Points, in no order, along strands that fork, close into loops and pass close to each other.
In the rows, zero is written as 128.
Two points are linked if the straight distance between their rows is under 96.4. Some points are linked to none.
z308: [150 149 100 133 173 144 155 127 156 148 135 100 133 137 125 136 119  97
 149 164 116]
z951: [112  92 133 138  32 121 158 158 115  94 126 120 101 135  91 112 118 167
 138 115 167]
z840: [143 153  99 143 129 139 183 114 146 128 118 138 165 130 147 162 149 133
 117 158  91]
z809: [ 69 190 135  93 126 109 145 119 122 195  79 102 111 107 158 109  97 132
  99 105 171]
z632: [153 111 132 152 108 129 148 141 120  86 141 112 126 141 115 137 134 122
 156 151 139]
z541: [147  64 133 144  98 135 167  98 121 157 101 145 136 175 139 171 210 145
 102 138 109]
z637: [137 125  95 157 114 134 124 159 151  87 175 154 195 140 127 182 110 154
 147 131  69]
z534: [111 100 105 126 119 147 153 124 125 153 135 123 136 164 102 166 157 132
 135 118 102]
z934: [130  96 119 160 105 165 129 149 145 114 158 117 126 134  76 152 129 114
 182 145 143]
z846: [123 122  86 147 102 104 106 185 141  60 176 135 195 142 143 147  78 160
 133 114  88]
z202: [ 75 122 169 111  86 115 135 109  89 141  90 143 111 112 130 117 126 158
 124 104 161]
z143: [139 154 131 111 202 121 106 138 129 153 141  91 112 132 136  82 111 104
 138 135 134]
z618: [134 136  72 133 150 146 167 126 170 139 163 142 189 145 136 172 133 128
 115 140  54]
z506: [122  75 196 114  87 114 121  85  86 137  78 178 110 135 160 113 156 137
 116 140 157]
z851: [148 109 133  88 234 126  85 114 123 145 138 125 100 124 130 103 130  99
 148 128 123]
z64: [ 90 201  81  90 194 140 106 109 153 168 112 146 136  86 155 101  99 114
  79 117 111]
z394: [ 80 111  87 106 127 107  87 161 109 143 171  95 132 180 102  99 103 139
 116  85 111]
z715: [154 144 178 116 172 157  89  84 141 180 124 159  81  78 120 142 117  87
 180 141 146]
z635: [164  75 199 139  90 122 113  89 100 102  95 156  91 137 143 121 150 118
 143 153 176]
z280: [177 175 121 156 112 125 185 102 157 151  94 100 112  92 172 166 111 104
 142 188 136]
z619: [101 136 138  94 180 102  72 122 104 121 120 157 122 115 136 107 120 138
 115 102 106]
z244: [104  72 110 116  80 130 159 139 108 127 144  97 121 186  81 144 147 133
 136 109 141]
z248: [ 97 132 103 155  65 140 107 183 137  90 147 163 164 100 106 147 108 173
 144 103  96]
z866: [155  87 144 151  72 110 126 117 100  74 104 160 134 147 147 148 169 155
 112 140 108]
z782: [129 176 122 169 125 128 124 154 148  68 138 154 179  92 142 148  95 142
 141 150 103]
z471: [ 94 100 123 104  75 110 160 158 104 122 148  69 113 185  93  99 120 145
 115 106 161]
z546: [143  97 137  83 191 125 152 106 115 175 107  94  99 146 143 111 140 102
 134 129 161]
z937: [145 130 181 134 137 169 112  74 151 196 127 189  98  83 117 156 158 107
 151 136 127]
z623: [112 168 119 149 102 135 143 108 149 147 126 184 169  93 132 174 169 165
  88 115  73]
z302: [181  95 125 144 191 161 119 108 155 128 146 128 119 132  93 158 153  76
 169 152 122]
z370: [101 198  95 141 175 116 125 163 141 161 135  70 169 138 163  74  85 109
  82 120 129]
z427: [124 200  82 126 166 126 164 140 166 190 120  60 141 125 172  90  91  97
  98 146 143]
z752: [ 77 122 110  81 169 100 101 137  99 156 141  91 122 171 128  84 115 137
  98  82 122]
z823: [169  17 163 126  94 120 108  95 111  89 121 140 108 182 113 142 175 122
 122 116 141]
z548: [138  91 158 154  47 144 145 139 126 108 125 131  82 114  96 125 123 144
 175 138 188]
z165: [109  72 157 126 113 167  58 132 126 142 165 191 104 109  68 149 145 139
 165  83 123]
z486: [142 207 116 125 145 127 152  95 148 126  74 167 131  59 185 136 133 125
  89 149 118]
z387: [157 129 115 159 176 154 100 138 151  97 171 141 158 125 108 156 118 107
 163 155  78]
z27: [125  93 108 105 159 107  62 157 115 117 190 101 119 173  93  97 102 109
 137  98 108]
z93: [156 132 152 137 159 126 100 114 119  92 118 164 120 108 135 133 140 122
 147 149 108]
z691: [184  95 151 174 122 154 128 101 147 134 128 166 128 132 120 171 192 122
 143 154 112]
z826: [ 38 158 147 100  98 115 128 127  96 161  85 131 124 115 135 107 103 150
  96  83 168]
z6: [ 87 183 113 132 118  87 160 169 114 115 105  65 161 145 153  94 107 139
  77 116 158]
z636: [176 196 109 129 150 140 159 102 183 153 122 119 116  73 169 157 105  88
 139 181 122]
z488: [178  73 104 109 196 106 141 119 112 103 123 112 127 163 150 136 164 113
 121 144 101]
z194: [124 175 156 119 168 145  72 105 131 147 126 163 102  74 120 119 108 113
 169 134 128]
z222: [198  63 135 144 167 158 131  87 150 130 114 133 119 152 124 165 196  88
 149 151 121]
z475: [ 64 143 118  88 139 116 137 107 101 152  87 133 132 132 150 115 125 150
  84  93 126]
z950: [160  83 150  99 181 106 108 131 111 104 148  85  95 170 107  99 142  96
 132 120 153]
z969: [110 136 114 165  89 161 134 145 145 128 152 155 155 105  99 166 136 156
 157 132 100]
z706: [151  66 173 101 114 113 103 143 123  96 172 100  79 151  68  74 111 128
 125  98 179]
z10: [149  44 178 114  70 125 129 123 122 100 140 130  76 140  68  96 119 137
 139 104 201]
z983: [114 112 121 121  87 115 128 186 124 119 184  62 126 176  98  58  97 139
 106 101 158]
z805: [ 92 192 177 110 152 105  66 144 106 144 113 121 112  87 150  61  93 127
 109  98 171]
z2: [178 112 133 183 131 147 120 141 147  66 165 150 161 115 112 166 125 120
 174 172 109]
z336: [103 124 203 113  96 105 111  92  78 134  74 177 107  90 156 108 120 139
 129 125 168]
z284: [139  93 174  87 192 120  99 110 112 147 135 119  90 135 116 103 127  92
 151 120 166]
z948: [ 86 106 126 116  85 124 111 148 102 115 144 133 117 137 102 118 116 155
 131  90 126]
z624: [173  86 156 131 143 113 150 130 124 104 139  64  96 174 105 118 144  94
 145 140 182]
z596: [ 91 207 148 140 129 118  80 154 123 121 106 133 128  70 138  88  82 141
 120 117 164]
z148: [116 190 120 125 164 161  87 109 156 147 140 177 131  75 116 129 108 111
 141 130  92]
z400: [124  84 160 107 124 123 131  92  94 142  92 166 120 143 153 140 173 145
 103 118 111]
z154: [119 117 100 118 118  90 136 147  99  89 128 117 150 161 135 147 132 146
 105 115  89]
z911: [137  91 142 144  78 137 188 100 112 155  80 125 117 167 138 160 177 134
 128 151 145]
z560: [134  82 140 143  38 119 139 144 102  72 123 150 124 134 116 136 145 172
 122 116 134]
z978: [184 130 108 131 194 158 145 110 167 169 138  94 101 128 116 148 129  68
 175 168 136]
z750: [100 134  89 141 101 101  99 199 125  85 173 107 170 144 129 102  74 159
 114 104 115]
z824: [105 169 132 166  68 114 151 141 114  78  88 146 157  97 148 142 120 167
 113 137 135]
z386: [136 139 144 175  65 168 158 120 139 145 125 156 130 110 109 170 163 146
 155 149 126]
z156: [109 172 118 137 177 119  99 162 130 149 163  82 144 145 137  56  99 103
 115 125 127]
z69: [116 177 115 166  94 125 181 124 136  96  91 142 180 115 163 161 125 147
  97 149 106]
z67: [110 128  74 116 134 111 117 146 120 128 144 133 176 155 137 162 126 149
 104  94  63]
z335: [163  91 175 170  70 134 111 126 116  79 111 155  88 101 118 120 140 137
 164 151 178]
z442: [180 111 165 196  99 164 118 124 149  93 133 164 131 111 117 165 164 119
 173 174 130]
z913: [137 107 139 132 102 113 187 130 114 136 112  73  97 168 118 129 139 116
 148 143 181]
z380: [166 182  77 102 174 133 174 112 172 175 127  81 122  97 179 118 108  93
 120 170 135]
z837: [151 109  88 104 162 140 194 105 132 160 104  92 126 157 147 146 160 123
 127 146 122]
z648: [107 217 121 114 157 125 124 111 141 143  87 144 126  72 157 121 101 119
 101 129 135]
z533: [ 77 194 135 129 106 103 140 158 115 161  98  67 129 129 146  88  98 133
  93 107 181]
z728: [140 106 180  81 142 107  86 159 104 113 180  82  90 158 102  47 115 118
 107  86 162]
z588: [119 188  80 105 222 117 101 129 149 133 128 125 158 100 161  90  99 109
  85 128  96]
z867: [ 78  92 133  83 126 119 157 103  90 168  89 143 126 156 146 134 157 155
  96  92 121]
z730: [177 162 148 180  89 115 179 125 133 116  93  93 121 109 155 151 113 112
 162 192 151]
z179: [ 78 163 115 158  78 126 123 169 125  89 120 138 153  88 121 120  99 164
 128 115 142]
z584: [159  46 125 124 120 122 145 109 110 116 119 127 117 187 120 160 187 119
 117 118 112]
z116: [120 171 102 124 190 100  99 147 131  93 127 126 168 114 153 109 102 130
 102 126  87]
z372: [159  47 164 115  82 107 103 118 104  69 137 146  91 144  96 115 133 141
 126 107 155]
z54: [ 74 160 141  90 170 101  86 140 107 156 127 102 119 130 143  63 100 124
  91  91 141]
z856: [117 150 110  87 172 129 159 110 131 190 101  96 108 122 145 108 122 121
 122 131 143]
z992: [178 123  85 124 161 128 185 105 138 110 101 136 170 130 186 153 171 141
  93 163  75]
z781: [131 188 102 109 132 156 164  87 171 165 111 177 137  65 164 153 160 119
  88 138  95]
z328: [145 120 143 144  93 131 192 103 123 174  84  93  88 147 142 162 142 110
 153 163 169]
z508: [129  82 138 121 126 134  66 139 120  99 165 161 112 129  90 140 129 132
 155 104 110]
z696: [126 108 101 140  87 102 133 195 132  82 192  80 157 176 108  95  80 143
 119 116 134]
z21: [118 157 124 132 142 103 131 134 109  85 106 122 140 120 148 120 119 141
 108 134 115]
z514: [111 189 104 111 147 172 131  99 175 182 145 173 129  84 118 151 144 114
 124 131  91]
z460: [ 80 111  84 122  76 115  86 186 115 115 174 127 136 144  96 108  85 159
 128  80 119]
z915: [105  95 138 144  98 179  96 140 142 156 161 147 113 120  68 146 131 126
 187 110 143]
z721: [124 143 155 142 104 157 144  93 136 174 103 161 116 105 125 157 151 135
 148 138 134]
z577: [162 147  97 118 191 159 126 101 162 133 147 171 145 102 134 149 148 113
 125 148  65]
z130: [114 149  70 143 146 140 113 148 163 125 174 148 194 141 131 169  99 136
 129 120  52]

How many points has the smallest loop of links through each point below? Write 0 if it is on no loop.
z826 => 7
z781 => 24
z635 => 0
z284 => 0

A tip is a point with one link. Name the tips that can be reached along the links from each point below, in the order of the rows.
z471 => z534, z27, z948, z596, z992
z911 => z728, z730, z856
z335 => z866, z6
z2 => z308, z387
z165 => z632, z508

Name the points in between on the shortest way along the links from the first point to the second, in order.
z951, z6 => z548 > z335 > z635 > z506 > z336 > z202 > z826 > z809 > z533
z514, z618 => z781 > z486 > z648 > z64 > z588 > z116 > z21 > z154 > z67 > z130
z992, z54 => z840 > z618 > z130 > z637 > z846 > z750 > z460 > z394 > z752
z721, z637 => z386 > z969 > z248 > z179 > z824 > z69 > z840 > z618 > z130
z913, z380 => z624 > z950 > z284 > z851 > z143 > z156 > z370 > z427
z866, z475 => z560 > z951 > z548 > z335 > z635 > z506 > z400 > z867
